Points on a hilly landscape, in no order, each with its height.
A ball rolls from a point to the lowest of its 2 nearest points, and stops where none of them is lower. Distance is the straight distance between rows; heights are no part of it.
suf: [ 84 128 162 126 116 133 153 166 194 137 116 200 153 143 191 127 127 112
 106 159 120 105]  height 15.8
Pebi: [128  84 149 132 134  84 128 129  96 107 165 136 181 104 126 126 170 180
  77  80  64 128]  height 11.2
Madup: [138 106 135 160 112 111 102 164 156  91 112 192 101 144 151 181 111 149
 118 155  98 135]  height 33.9
kige: [152 133  62  89 110 147 118 127  79 130 119  94  87 133 102 176  99  98
 182 105 132 115]  height 35.7
mep: [167 136 150 126 169 146 130  62  88 122 108  76 170 188  80 135 174 137
 103 134 131 130]  height 43.4
Bigoz: [128 157 149  67 107 131 123 134  77 176 159  93 168 164 133 107 106 126
 165 164 120 103]  height 66.9
siviz: [148 128 147 141 175 155 139  77 152 131  87  92 149 169 134 129 175 134
  74 157 171 152]  height 46.0
nopog: [ 92 139 108 164 139 128 157 151 143 138 107  77  79  72  89  76 143 114
 137  62 140 148]  height 27.8
Kanog: [163 117 137 110 120 137 120 121 116 145 143 130 118 166 144 140 118 172
  84 133  91 157]  height 56.4
Tafak: [165 126 115 106  82 136 121 153  98 133 170 117  82 148 138 146 113 193
 115 111 129 137]  height 57.8
ris: [105  91 156 167 131  91 106 141 150 100 188 157 154  72 109 117 135 138
 118 118 102 114]  height 5.3
Felaf: [138 102 104 109 114 126 116 146 120 116 200 153 101 108 135 150  98  75
 192  99 144  85]  height 61.9
vep: [ 88 146 135 141 123 125 145 131 100 172  44 103 176 102 133  82 141  80
 122  85 149 112]  height 22.5
vuse: [124 133 165 119 143 143  93  92 162 132 124 160 135 179 134 143  90 102
 172 200  85 136]  height 16.1
mirok: [ 80 129 105 163 146 132 119 154 148 120  76 104 109  81  94 121 125  74
 163 123 120 134]  height 28.6
pivod: [130 124 133 159 166 136  94  69 161  82 113 157 111 135  95 157 111  87
 178 184 129 134]  height 39.3
Vala: [ 79 111 134 169 134 123 143 156 101 154  99 116 137  84  93  58 139  94
 127  61 104 126]  height 23.1
Veb: [145 104 127 100 112 119 133 106  86 120 225 109 133 131  90 104 123 183
 130  83 106 116]  height 60.7
taze: [126 107 131 112  97 115 124 130 123 102 224 139 139  96 104 115 135 159
 120  77 122  96]  height 62.1
potas: [156 165 134  77 110 145 133 121  69 151 157  85 144 154 118 115 113  96
 195 153 156 104]  height 68.5
tilad: [115 110 136 149 128 126 142 145 139 118 142 155 125  91 129 104 124 120
 110 140 139 125]  height 27.3
Tol: [127 109 131 105  95 123  87 141 134 102 211 158 139 101 132 152 110 105
 180  76 120  79]  height 62.4
nalov: [159 139 124 106 109 161  95 112  85 143 112  99 121 172 130 150  98 138
 151 162 118 144]  height 24.2
Fadan: [158 155 140  80 159 141 153  92 118 171 148  89 142 183 151  91 149 175
  68 133 109 169]  height 35.9
Fipu: [114 123 136 156 155 119 164 103  79 124 108  87 176  93  81  59 167 113
 121 105 127 123]  height 56.5
ligav: [103 134  85 142 110 104 152 162 115 123 100  79  76  58  97 128 135 128
 138  78 133 138]  height 22.8
fif: [123  78 148 155 132  86 106 111 110  94 187 148 162  90  92 131 141 157
 110 104  68 117]  height 7.7
Vav: [120 158 147 112 135 167 136 112 128 146  60 120 175 151 125 126 140  65
 130 146 175  98]  height 22.0
Sesoz: [166 144 123  88 116 145 129 113  86 158 163  69 118 159 137 110 120 189
 117 155 127 160]  height 30.6
bes: [129 116 152 173 184 116 132  86  99 106 116  92 180 106  72  84 169 109
 119 141 104 144]  height 52.1
gino: [160 114 112 151 106  87 119 175 116 112  90 152  87 124 149 164 130 179
  80 101 127 137]  height 52.9
zulom: [169 145  98 121 118 157 136 100 110 144  72 100  99 164 143 158 139 168
  84 102 163 159]  height 42.6
lalud: [135 109 118 166 122 105 118 145 102 131  78 144 121 105 132 147 134 146
  88 116  99 145]  height 51.2
Vuzol: [156 148 130 101 103 136  87 105  50 148 111  91 142 169 118 163 100 120
 197 168 111 127]  height 21.5
lumop: [105 101 120 162  96  91 111 185 100 114 130 144 133  76 123 132 137 145
 115  72 114 100]  height 17.4
nipiv: [150  91 144 127 145 108 113  86  85 118 142 135 155 147 101 139 131 146
 103 126  59 142]  height 36.0
vepev: [135 133  85 121 110 139 153 152 131 120 107 143  85 107 140 143 119 116
 126 112 173 123]  height 32.4
redi: [120 135 120 145 129 114 182 108  83 141 113  86 149  85 112  55 162 135
 102  75 162 132]  height 61.0
Losov: [ 95 153 128  77 119 113  79 142 130 166 210 121 182 134 152 116 109 142
 190 129 118  77]  height 40.4
vuv: [118 130 128 184 154 115 116 138 119 149  37 100 129 116 140 131 155 136
  94  90  94 182]  height 20.6
fef: [137 124 128 115 126 134 104 117 143 121 174 131  81 161 166 155  91 128
 221 197 125 144]  height 60.0
mig: [107  95 141 119 104 109 121 126  90 122 147 156 177 105 112 120 125 116
 112 100  99  90]  height 47.1
rofu: [131 148 132  97 128 130 108 120 138 161 169 111 127 169 146 126  94 164
 164 198 116 146]  height 35.8
busuk: [ 96 138  88 148 126 137 172 181 167 118 104 134  87  78 163 116 131  74
 168 124 178 119]  height 78.1
nadu: [120 106 161 151 190  94 142 109 126 122 153 123 156  99 124  87 172 145
  71 141  84 190]  height 42.0
Zat: [101 105 123 205 130 107 123 179 173  74 123 186  91 108 142 148 120 125
 156 165 115 138]  height 35.6
Lugam: [153 135 152 101 120 144 131  90  59 145  89 114 183 180 101 121 130 119
 125 123  86 111]  height 51.3
fam: [112 145  85  94 103 130 152 131  98 147  64 103 124  95 126 142 129  90
 132  91 159  99]  height 23.5
rifil: [123  99 123 137 107 117 112 142  97 126 105 165 133 108 124 154 115 117
 107 117 102 114]  height 49.4
Pupiv: [149 160 154 122 164 179 123  83 169 118 148  90 122 195 109 125 129 123
 166 195 179 139]  height 71.3
Fevos: [148 105 114 104  94 126 110 126  70 131 192 109 108 138 107 134 104 160
 150 106 118 125]  height 59.2
dapok: [109 143 170  99 114 125 170 114 122 185  91 143 186 133 174  82 140 106
  71 115 143 123]  height 14.0
pufov: [152 154 119 101 136 180 142 114 146 120 159 103 109 160 139 116 111  86
 188 167 185 128]  height 61.4
rad: [136  86 152 128 154  98 138  91  57 113 107 132 197 129 100 119 148 135
 105 114  52 123]  height 31.0
Rudoz: [ 99 145 117 141 122 149 175 150 160 128  99 146 122  95 164  95 134  81
 139 136 191 120]  height 78.7
nogus: [107  87 135 200 151  99 104 157 102 118 111 132 128  89  99 112 133 126
 117 106  66 151]  height 11.9
Dag: [ 86 142 151  95 119 138 127 166 200 151 161 189 174 141 177 114 121 127
 104 118 118  86]  height 14.9
kas: [ 96 110 164  95 107 116 123 125 108 129 165 158 205 121 107 110 119  92
 138 103  97  64]  height 45.2
Refif: [ 90 120 133 176 118 107 140 188 127 149  97 128 101  89 119  81 128 112
 118  40 110 134]  height 20.5
lus: [133 131 157 140 160 116  96  68 137 103 130 165 128 124  79 134 113  65
 188 172 115 112]  height 40.2
tig: [138 126 108 183 167 141 143 106 165  87 138 110  91  93 102 110 148 147
 117 158 171 164]  height 36.9
pidog: [125 137 169 138 148 136 143 110 153 155  52 142 176 146 189 118 149 113
  66 156 116 164]  height 38.5
gim: [121 149 159 105 140 127 161 100 130 129 168 140 161 109  84  71 126  65
 147 147 149  91]  height 40.0
Kemur: [109 126  80 141 135 115 117 107 111 102  79  58 110  94  63 175 144 129
 140 118 115 134]  height 56.2
porez: [127 148 132 135 134 150 150 101 133 151  68 104 151 125 146 108 153 116
  90 120 190 138]  height 50.5
dopav: [146 140  85 135 128 177 147 119 162  95 109 126  70 153 142 163 125 128
 148 154 177 146]  height 41.4
ziluf: [ 98 124 110 164 164 132 137 111 143 146  55  57 120 139 115 147 165 138
  97 121 193 147]  height 50.2
ruti: [158 127 105 126 134 151 124 109 151 102 174 136  68 149 145 147  95  98
 220 168 149 140]  height 60.4
vubur: [112 147  89 106 139 125 148 105  96 114  97  63 136 113  54 151 154  84
 162 108 165  91]  height 11.1
povub: [162 140 118 132 144 175 135  88 143 131  90  96 109 174 146 146 148 158
  84 141 175 156]  height 44.3
Molof: [110 112 159 130 152  75 135 149 135 122 182 134 180  95 146  99 181 182
  58  86  78 141]  height 13.5
tegek: [155 132  72 102 108 148 136 145 112 118 135 128  71 126 133 166  97 105
 168 112 151 120]  height 34.0
budo: [ 92 112 113 194 151 130 110 155 166  96  81 159 106  93 124 145 110  97
 168 166 101 148]  height 36.8
tanil: [112 130 155  79 117 121  93 141 129 158 178 136 148 150 156 134  89  82
 208 153 115  90]  height 41.3
suku: [ 80 136 101 163 154 151 142 140 178 120  80  75  95 102 113 134 149 106
 148 126 183 141]  height 23.0
Kep: [147 104 119 110 118 112  92  99  78 115 193 127  92 129  88 141 101 119
 198 112 119 115]  height 60.5
Zagu: [137  90 108 122 109 114 126 114  47 123 102 133 151 129 102 152 121 154
 110  85  69 112]  height 70.6
pil: [144 139 148 103 117 119  76 110  81 150 133 123 134 157 134 156  90  85
 222 177 104 109]  height 18.8
kizo: [151 136 131 109  84 118  67 170 141 108 202 126 115 133 149 165 106 196
 159 103 100 119]  height 63.5
Gimut: [138 136  73 118 122 150 111 132 140 110  65 131  82 144 129 215 105 108
 156 140 128 136]  height 23.6
boki: [132 133 151 168 181 139 116  74 152 100 117 112 154 124  73 118 150  99
 129 178 150 131]  height 55.1
ras: [167 114  83 154 135 112 143 108  97  98 145 105  77  92  84 133 143 180
  98 113 134 160]  height 28.9
fov: [147 134 107 149 138 163 170 104 178  90 152 131  71 122 132 113 142 154
 115 161 187 158]  height 38.7
bepib: [135  85  89 144 114  96 129 119  55 100 136 128 122  97  77 147 133 169
 117  84  84 116]  height 67.9
Fulo: [133  97 156 136 163  91  83  81 149 118 197 153 130 144 100 142 121 170
 125 140  53 144]  height 39.5
Nubo: [126 145  69  98 111 150 137 142 145 126  57 105  87 127 145 206 122  93
 153 120 160 119]  height 22.3
Semim: [102 123 158 135 148  89 109 162 173 132 162 155 190  99 161 112 166 163
  63  99  78 118]  height 14.7
zazo: [125 119 154 155 149 136 119 111 166 114  90 167 149 132 145 138 121 112
 106 185  96 152]  height 34.6
gike: [125 131 143  71  82 149 122 156 108 181 129 138 152 165 164 126 103 125
 119 119 119 104]  height 64.2
bado: [137 141 115  68 103 148 153 153 125 153 211 100 104 135 161  99 102 123
 172 143 177 113]  height 77.0
ralu: [126 153 134  86 109 180 168 140 158 149 120 149 128 160 186 106 108  78
 143 151 170 114]  height 62.5
niku: [117 142 142 102  96 132 177 175 192 125 183 165 104 132 181 102 132 158
 105 113 176 110]  height 75.9
Tul: [117 155  79  89 117 158 156 135 138 144  64  97 111 128 148 162 133  77
 148 105 196 100]  height 20.9
deve: [111 136 143 170 173 139 144 101 153 151  63  81 149 143 142 113 171 129
  86 130 203 156]  height 48.2
Dezil: [122 115 154 132 106 113  93 160 175  96 164 179 145 112 143 159 117 146
 117 118  95 102]  height 12.5
Pufi: [115 126 140  94  90 145 133 178 163 121 184 170 133 127 169 140 112 109
 143 104 143  84]  height 39.1
berap: [169 154 137  97 119 152 110 100  72 155 117  60 148 187 121 131 128 163
 136 165 124 146]  height 27.2
tafer: [ 90 146 103 179 127 125 166 198 184 108  85 133  62 102 155 111 133 106
 161 114 160 145]  height 77.5
gaz: [105 128 170 116 147 111 157 110 119 149 131 135 195 113 117  63 147  94
  92 138 114 105]  height 22.6
zezed: [161 131 132 103  75 115 135 151  82 163  90 142 118 164 175 155 123 174
  71  73 123 132]  height 55.0
nekag: [ 97 144 133 188 154 141 151 139 170 147  89  95 101 102 116  68 146 110
 115  67 157 163]  height 30.8
Lafo: [105 123  97 152 151 123 129 105 118 129  66  46 119 114  85 150 168 137
 110 106 144 141]  height 52.8
kes: [118 150  94 111 137 172 159 112 160 136  82  94 113 145 136 145 147 101
 129 125 229 112]  height 19.4
vede: [139 120 147 112 111 122 137 129 118 151 125 150 143 142 151 127 130 150
  67 115 104 132]  height 57.7
tige: [164 121  95 132 133 142 122  93 124  97 186 124  60 126  89 139 104 146
 157 139 147 150]  height 73.8
zet: [149 126 116 104 100 123  86 133  96 140 155 118 102 147 174 182  82 145
 204 188 129 139]  height 59.4
nipuz: [143 105 104 100  76 135 113 135  38 140 109 125 134 153 115 159 106 154
 134  84  88 107]  height 72.6
das: [170 150  71  97  93 157 134 120  80 143  88  85  81 154 128 162 125 165
 115  90 155 140]  height 40.5
mufef: [160 114 107 134 121 128 140 127 148  88 213 143  50 115 107 133 111 171
 140 132 156 147]  height 74.4
dotob: [ 97 108 132 168 130 114 142 145 108 133 133 124 141  74 103  69 136 111
 118 104 130 128]  height 26.0
sozu: [102 131  97 119  90 106 147 160  83 155  70 124 127  85 133 131 131 114
 113  75 133 112]  height 23.2
nenap: [136  93 129 188 158  97 121 127 134  90 169 138  99  77  92 115 137 156
 107 141 109 166]  height 11.3
reg: [129 132 120 135 142 147 134 102 115 124  91 113 142 114 111 112 140 108
 110 137 153 126]  height 53.1
tazud: [123 100 153 187 127  95 109 179 185  80 127 185 114 123 160 153 132 156
 109 158  98 135]  height 34.7
mip: [110  99 119 198 149 108 116 156 151  91 159 149  85  63  87 114 118 120
 156 139 120 148]  height 14.3
suto: [112 150 161  85 137 150 157 118 159 142 150 152 161 138 123  81 118  64
 137 162 152  97]  height 38.6
Fivi: [103 114 162 187 151 132 111 146 155 130  62 163 152 112 149 116 125  95
 111 170  93 149]  height 33.1
Pulip: [107 160 124  94 112 126  66 166 158 163 176 143 177 153 175 143 106 186
 155 133  90 104]  height 8.4
pulep: [169 108 108 140 115 128 108 117 101 114 122 140  91 140 114 166 112 165
 101 124 101 153]  height 55.2
Pif: [109  96 170 160 180  88 124 112 124 121 153 139 184  98 105  91 152 123
  95 149  63 152]  height 44.2
pom: [145 112 109 109 132 117 112 108 102 117 182 140  97 119 101 138  98  62
 218 116 135  93]  height 61.3
gil: [116  96 168 135 128 110  63 105 150 122 148 189 143 142 123 171  97 120
 152 151  60 113]  height 42.5
Beket: [136 157  86  92 139 156 148 110 115 125 117  77 115 140  86 141 145  79
 164 110 201  93]  height 15.2
nit: [113 120 117 167 149 139 122 119 162  95 103 159 119 105 119 143 116  87
 155 179 135 138]  height 38.1
bedu: [160 111 152 154 154  99 117 141 151 107 106 163 111 140 164 165 144 176
  62 156  78 177]  height 34.1
kimu: [111 120 147 146 139 119 113 114  84 141  45 139 201 125 109 124 137  78
 113 141  81 113]  height 17.6
Zusem: [135 121 147 112 184 106 146  99 143 141 155 137 156 141 136 106 159 157
  58 146  85 171]  height 39.9
Poz: [127 141 123 105 100 103  74 155 146 134 194 123 124 145 172 179  99 211
 171 163 106 129]  height 64.0
tam: [102 143 151 118 110 134 148 127 112 165  60 146 176 112 156  94 130  78
 100 121 150 110]  height 18.2
Zudam: [133 143 104 149 112 123 151 149 137 132  62 142  93 112 160 148 131 147
 102 118 157 146]  height 30.7
tasaf: [109  96 123 196 125  82  96 191 112 108 115 132 104  85 104 129 136 151
 115  78  78 136]  height 14.8
deku: [117  97 143 140 134 105  79  91 117 108 129 179 133 118  96 153  99  87
 167 149  87 112]  height 41.5
kofan: [121 157  98 145 107 115 151 139 127 153  39  94 112 110 152 147 137 146
 102  87 170 152]  height 28.4
mize: [128 126 143 122 137 127  88 118 170 137 174 153 106 171 147 151  95 168
 160 185  84 150]  height 35.0
zab: [109 110 102 113  78 108 138 167  75 128 124 144 132  91 125 136 129 127
 114  63 136  85]  height 20.0
davod: [171 163 124 106 136 143 111  97  94 130 167  74 112 153 103 134 118 100
 221 160 170 119]  height 69.9
Velo: [128 124 151 102  72 143 101 186 143 140 107 181 137 167 188 176 101 139
 118 119 104 102]  height 6.0
tuf: [133 148 174 108 137 122  81  96 121 158 131 131 146 178 121 137  94 109
 192 194  82 128]  height 17.2
Zanot: [125 126 128 128 144 113 137  88 106 102 160 135 137  97  63 100 124  75
 168 138 141 104]  height 41.8
gerak: [145 119 143 127 121 107  91 150 173 101 189 157 130 136 135 154 130 192
 100 107  80 122]  height 11.5
zal: [150 144  59  95 107 145 117 125  97 121  89  88  76 135  99 196 118 139
 140  99 132 134]  height 38.0
Sesa: [116 139 134 108 138 118  62 139 156 156 181 144 179 162 150 142 118 185
 129 114  55 115]  height 9.4
kudif: [133 166 135  86 107 166 146 109 100 165  61 107 167 162 139 114 141  84
 114 110 181 100]  height 25.2
fad: [157 120 128 158 117 122 128 154 154 101  82 172  94 157 172 170 126 165
  87 156 112 156]  height 33.2
Kure: [139 132 113  71  75 148 130 174  88 161 192 107 116 137 164 120 109 135
 153 105 160 104]  height 77.6
duf: [104 108 155 163 161 110 117 104 205 102 169 189 121 131 130 128 117 130
 131 192  86 144]  height 7.9
kul: [157 167 154 112 148 159  99  93 126 134 142  83 126 178 113 147 122 110
 209 193 163 133]  height 70.7
kuge: [ 94 123 141 149 113 143 145 152 187 108 109 203 128 145 179 144 117  90
 137 185 117 123]  height 16.9
Bilez: [131 102 147 112 178  89 109  93 120 127 187 138 174 150 108 126 143 168
  90 120  40 147]  height 38.4
kuv: [156 137 130 160 130 123 146 134 151 128  60 147 103 138 176 147 140 162
  77 138 139 169]  height 32.1
ragan: [ 85 129 103 161 144 137 132 153 175 109  90  64  73  75  87 137 136 102
 165 109 133 151]  height 25.7
tomo: [ 85 151 145  78 136 145 134 152 180 183 167 167 173 167 158  92 112 119
 120 140 115  90]  height 15.6
Kazin: [168 125  89 138 115 102 158 119  83 119 121 108  82 109 116 134 150 192
  78  82 145 158]  height 24.5
rigib: [117 137 104 177 121 128 169 170 173  87 110 159  68 110 157 122 136 135
 131 151 167 149]  height 76.8
ropa: [132 149 107 173 139 108 142 126 122 153  43  72 119 119 153 139 158 159
  86  75 149 180]  height 25.0
Mamo: [114 127 146 189 149 130 147 147 152 139 101 128 115  96 146  74 142 131
 102 110 141 165]  height 33.0
Zof: [100 143 138  72 102 143 109 165 152 152 205 143 164 138 158 113 107 125
 159 106 126  81]  height 39.8
biles: [131 110 164 154 150  70 144 155 113 124 145 130 145 102 160  98 178 178
  55  88 103 176]  height 15.9
rarif: [107 120 111 177 125  91 133 192 131 125 100 112  72  83 106 111 130 143
 122  66 106 149]  height 17.8
zubo: [162 124 109 116  90 133  95 154 101 126 163 125  73 153 153 175  89 173
 165 150 127 148]  height 58.7
Dak: [154 140  96 123 156 165 127  95 153 102 149 110  85 155 118 153 115  81
 213 159 177 123]  height 60.8
nozak: [ 95 118 162 135  93 113 131 183 147 141 124 172 160  92 172 115 135 124
  94  98 137  98]  height 37.8
befo: [131 139 162 109 136 150  98 109 148 160  88 153 164 193 147 142  94 112
 125 190  73 139]  height 14.6
kamit: [138 145 110 126 131 126 181  78  84 140 100  69 147 120 114  92 172 148
  93  73 186 135]  height 65.2
teda: [117 154 118  71 117 143 151 154 152 168 219 109 116 146 156  90 111 166
 144 151 162 123]  height 76.6
vuze: [104 121  83 175 150 127 143 151 165  82 141 135  72  64 101 127 119 101
 175 146 158 142]  height 16.6
loken: [117 144 135  89 124 142 162 149 185 156 200 149 120 147 160  89 125 166
 101 125 153 118]  height 76.2
nono: [128 119 135 166 192 132 132  87 112 121  85  65 160 147  76 121 189 123
 100 138 166 137]  height 51.4
Tope: [129 122 161 119 125 135 109 108 111 151  67 159 186 160 133 143 116  90
 101 156  74 117]  height 11.0
mibu: [167 152 154 126 170 162 120  63 141 120 160  80 127 175  79 117 145 137
 138 172 161 147]  height 71.9
Rabok: [168 133  98 115  79 108 134 167  89 131 100 138  72 144 150 161 123 185
  80  75 145 129]  height 53.9
fet: [154 128  85 148 152 171 111  88 159  89 116 105  71 165 103 177 124 143
 149 161 171 153]  height 42.3
dimo: [132 136 148  80 112 140 122 127 102 176 143 113 160 175 141 110 112 148
 119 142  95 120]  height 65.4
numit: [132 148 146  75  97 173 131 135 114 168  99 135 144 170 165 119 100  92
 133 147 136 110]  height 63.3
rubel: [ 99 128  81 130 128 113 133 130 130  98 106  57  90  63  67 161 133  91
 175 113 130 128]  height 59.9
gopel: [114 137 157 178 119 107 168 172 151 163  99 133 124 101 175  72 136 135
  96  82 166 158]  height 34.8
zeguv: [159 143 108  88  78 143 167 129  86 158 131 113  94 138 154 112 127 160
  95  76 179 130]  height 79.5
danub: [123 143 142  98  89 139  87 188 157 156 151 148 141 176 194 165 100 179
 136 143  96 118]  height 7.2
vaku: [113  97 116 135  99 105 117 152 115  87 203 151 132  59 102 124 128 127
 144  80 138  91]  height 62.9
dif: [100 146 100 132 144 128 154 117 109 118 103  70 137  82  74  96 158  85
 151 105 176 103]  height 16.4
rumis: [101 137 124 140 130 170 155 125 185 106  87 172 136 146 166 132 126  57
 157 189 157 122]  height 18.1
nis: [133 134 162  87 101 133 123 115  60 158 114 131 189 171 105 119 107  98
 150 123  82  84]  height 47.8
Situr: [109 116 158 127 146 118 142 113 149 133 149 154 162 109 119  91 132 110
  99 153 113 122]  height 25.3
Rinur: [119 130 135 151 103 114 175 182 180  95 143 173  86 118 175 112 135 146
 116 138 175 124]  height 76.3
tibe: [145 136  97  73  86 154 164 144  86 152 151 116 102 124 140 108 115 112
 133  80 183 105]  height 78.4
Rupa: [168 135 144  99 160 138 144  72  93 132 131  90 158 173 111 107 160 153
  82 129  98 159]  height 39.7
gol: [132 120  86 174 154 116 136 119 124  98 128  90  81  71  76 119 144 149
 122 124 139 157]  height 33.4
kap: [160 156 133  87 117 152 144 123 128 177 146  93 111 169 168 106 127 189
  95 149 135 160]  height 32.9
Piz: [ 87 117 139 186 145 134 110 159 140 140  61 135 142  94 119 100 123  81
 137 132 102 141]  height 31.1
tifak: [142 119 138 143 155 111 127  66 133  96 184 132 117 107  63  99 128 113
 146 154 132 131]  height 41.6
Gal: [135 158 114  94 113 158 129 105  74 152  47 101 163 164 102 150 138  87
 132 106 145  88]  height 29.3
sevoz: [138 133 153 142 134 111 135 119 114 157  47 138 166 136 192 135 152 137
  61 116 115 176]  height 41.1
Ruki: [113 119  74 131 134 109 143 128 109 101 143 111  98  64  70 138 123  88
 169 112 140 113]  height 62.7
varu: [145 128 154 150 187 122 146  73  84 111  98  74 192 141  82 105 195 130
 100 132 128 141]  height 47.7
zav: [118 114 137 101 116 121 118 130 103 128 149 164 153 118 111 127  99  47
 174 120 124  77]  height 43.2
bina: [161 142 114 116 124 149 164  80 111 135 123  88 111 134 126 101 156 157
  84 103 189 147]  height 68.6
dogit: [147 149  97 102 141 171 157  98 132 119 134  87  97 136 100 119 147 109
 136 120 220 118]  height 17.5
mefa: [113 127 143 109  74 126 132 199 156 116 148 177 142 107 180 135 127 124
 112  81 153  82]  height 38.8
kipim: [ 94  98 165 162 153  93  97 122 188 109 175 185 159 101 123 130 122 131
 122 156  78 122]  height 6.9
Saro: [173 113  86 151 119  96 115 152 121  83 117 147  53 122 112 180 115 188
 102 122 125 149]  height 54.0
roki: [110 111 159 123 106 122 116 140 112 161  68 174 181 136 165 140 121 104
  80 132  92 111]  height 7.1
Razak: [126 107 156 148 159 108 122 102  77 130  74 128 196 125 122 112 156 112
  92 137  67 142]  height 24.4
fafam: [140 110 150 130 153 106 111  75 138 115 187 144 117 129  85 123 112 137
 137 158  91 137]  height 40.3
ridip: [155 110 127 134 108 105 125 163 161  77 215 148  79 104 120 135 130 185
 112 104 157 114]  height 75.0
didar: [132 128 127  92  83 126  82 154 120 122 219 128 132 123 148 149 107 150
 182  93 117 100]  height 63.0
sut: [143 130 124 123 130 136 135  92  80 131  88 117 165 136 101 120 136 115
 107 120 112 117]  height 55.3
ziru: [136 136 136 110 103 111 143 172 189  97 211 150 109 110 150 106 144 186
  93  88 157 104]  height 75.5
Bamaz: [105 110 123 184 159 115 110 142 105 137  60  99 128 101  98 115 146 120
 113  87  60 164]  height 16.2
vifo: [110 120 151 121  89 130 124 172 137 147  73 193 148 136 182 161 108 112
  94 129 114 104]  height 4.5
Sivep: [129 145 138 117 135 175 132 109 158 124  84 145 148 156 138 130 122  80
 138 173 157 121]  height 19.7
lunum: [114 117 157  94 110 142 109 136 130 142 142 170 157 151 138 138  90  69
 166 148 110  97]  height 42.1
Taki: [129 132 145  86 107 127 118 124  61 144 152 136 164 153 101 122  99  67
 195 119 109  74]  height 44.9
Vom: [133  95 146 186 159  98 115 105 174  86 172 167 103 100 105 130 119 149
 124 176 100 165]  height 9.0
kana: [100 136 147 121 131 113  98 143 185 122 184 172 180 108 135 125 133 148
 105 107  83  96]  height 13.6
devu: [130 112 147 143 120 122  94 142 181 102 164 183 102 166 152 175 101 165
 145 159  82 136]  height 34.5
Vod: [132 141 157 118 192 131 148  84 176 142 119 135 160 150 144  97 155 131
  69 175 103 167]  height 37.9
tur: [156 135 117 127 112 166 139 128 148 117 120 144  81 163 154 150 113 151
 121 155 145 154]  height 40.6
biv: [166 132 121 120 136 153 118  78 120 113 162 100 100 150  93 121 122 146
 138 155 141 152]  height 72.9
Siku: [111 133 163  82 126 120 159 114 107 165 120 141 195 148 136  83 137 110
  83 116 102  97]  height 18.7
kasen: [156 118 134 142 125  93 155 128 100 128 123 129 113 111 151 113 157 178
  60  98 130 165]  height 19.8
lodab: [115 133 154 128  96 113 169 158 134 159 115 155 135 106 177  94 132 132
  82 101 169 123]  height 36.5
Pagav: [107 140  89 136 142 143 155 129 143 115 106  98 105  78 104 111 142  92
 146 121 191 125]  height 20.4
Kone: [123 102  76 132 113  98 135 129  76 103 146 120  95  73  69 142 123 138
 141  86 122 112]  height 65.3
leni: [146 160 121 110 134 114  70 155 170 123 194 148 159 143 147 133 137 214
 106  84  58 123]  height 10.5
tazu: [117 169 155  77 143 142 135 121 149 168 178 130 155 164 123  88 104  97
 170 172 130 106]  height 37.5
Lega: [121 175 132  79 145 132 127 118 145 167 170 104 146 166 150 105 105 137
 187 212 147 123]  height 36.6
talu: [168 135 126 141 130 146 166 120 173 106 142 138  73 146 151 125 136 180
  88 154 151 167]  height 39.6
Sabur: [132 138 163 134 164 154 133  92 178 129  81 141 165 166 148 126 140 113
  88 192 117 150]  height 36.1
kosu: [134 142  98 108 119 174 169 138 156 116 133 143 103 141 166 125 112  66
 171 146 180 110]  height 62.0
savi: [110 122 127 170 191 139 121  97 145 116  95  76 136 138  63 143 166 107
 126 165 187 124]  height 53.6

For each start below, name the point where the ball stops.
pidog -> vubur
Rupa -> vifo
budo -> nogus
mibu -> Tafak
nadu -> vubur
Zof -> nogus
povub -> nogus
Zanot -> nogus
tifak -> vifo

Call two points neighbours if one is among the 2 nearest of the other. Go from one point of each pair to the other, from neighbour to neighbour, staying as low as possible. Name the highest point that can't be avoided.
Dag and vubur -> Zof
ris and vifo -> Semim
nogus and vubur -> fam

For each start below, name every point that the ball comes to, in order.
ziru -> ridip, mufef, tige, biv, mibu, Pupiv, kul, davod, potas, Bigoz, dimo, gike, numit, ralu, kosu, pufov, Dak, ruti, fef, zet, zubo, Tafak
deku -> lus, pivod, nit, budo, Zat, tazud, Madup, fad, kuv, Zudam, kofan, ropa, vuv, Bamaz, nogus
mep -> Rupa, Fadan, kap, Sesoz, berap, nalov, Vuzol, pil, tuf, vuse, befo, Tope, roki, vifo
siviz -> povub, zulom, das, zal, kige, tegek, vepev, Zudam, kofan, ropa, vuv, Bamaz, nogus
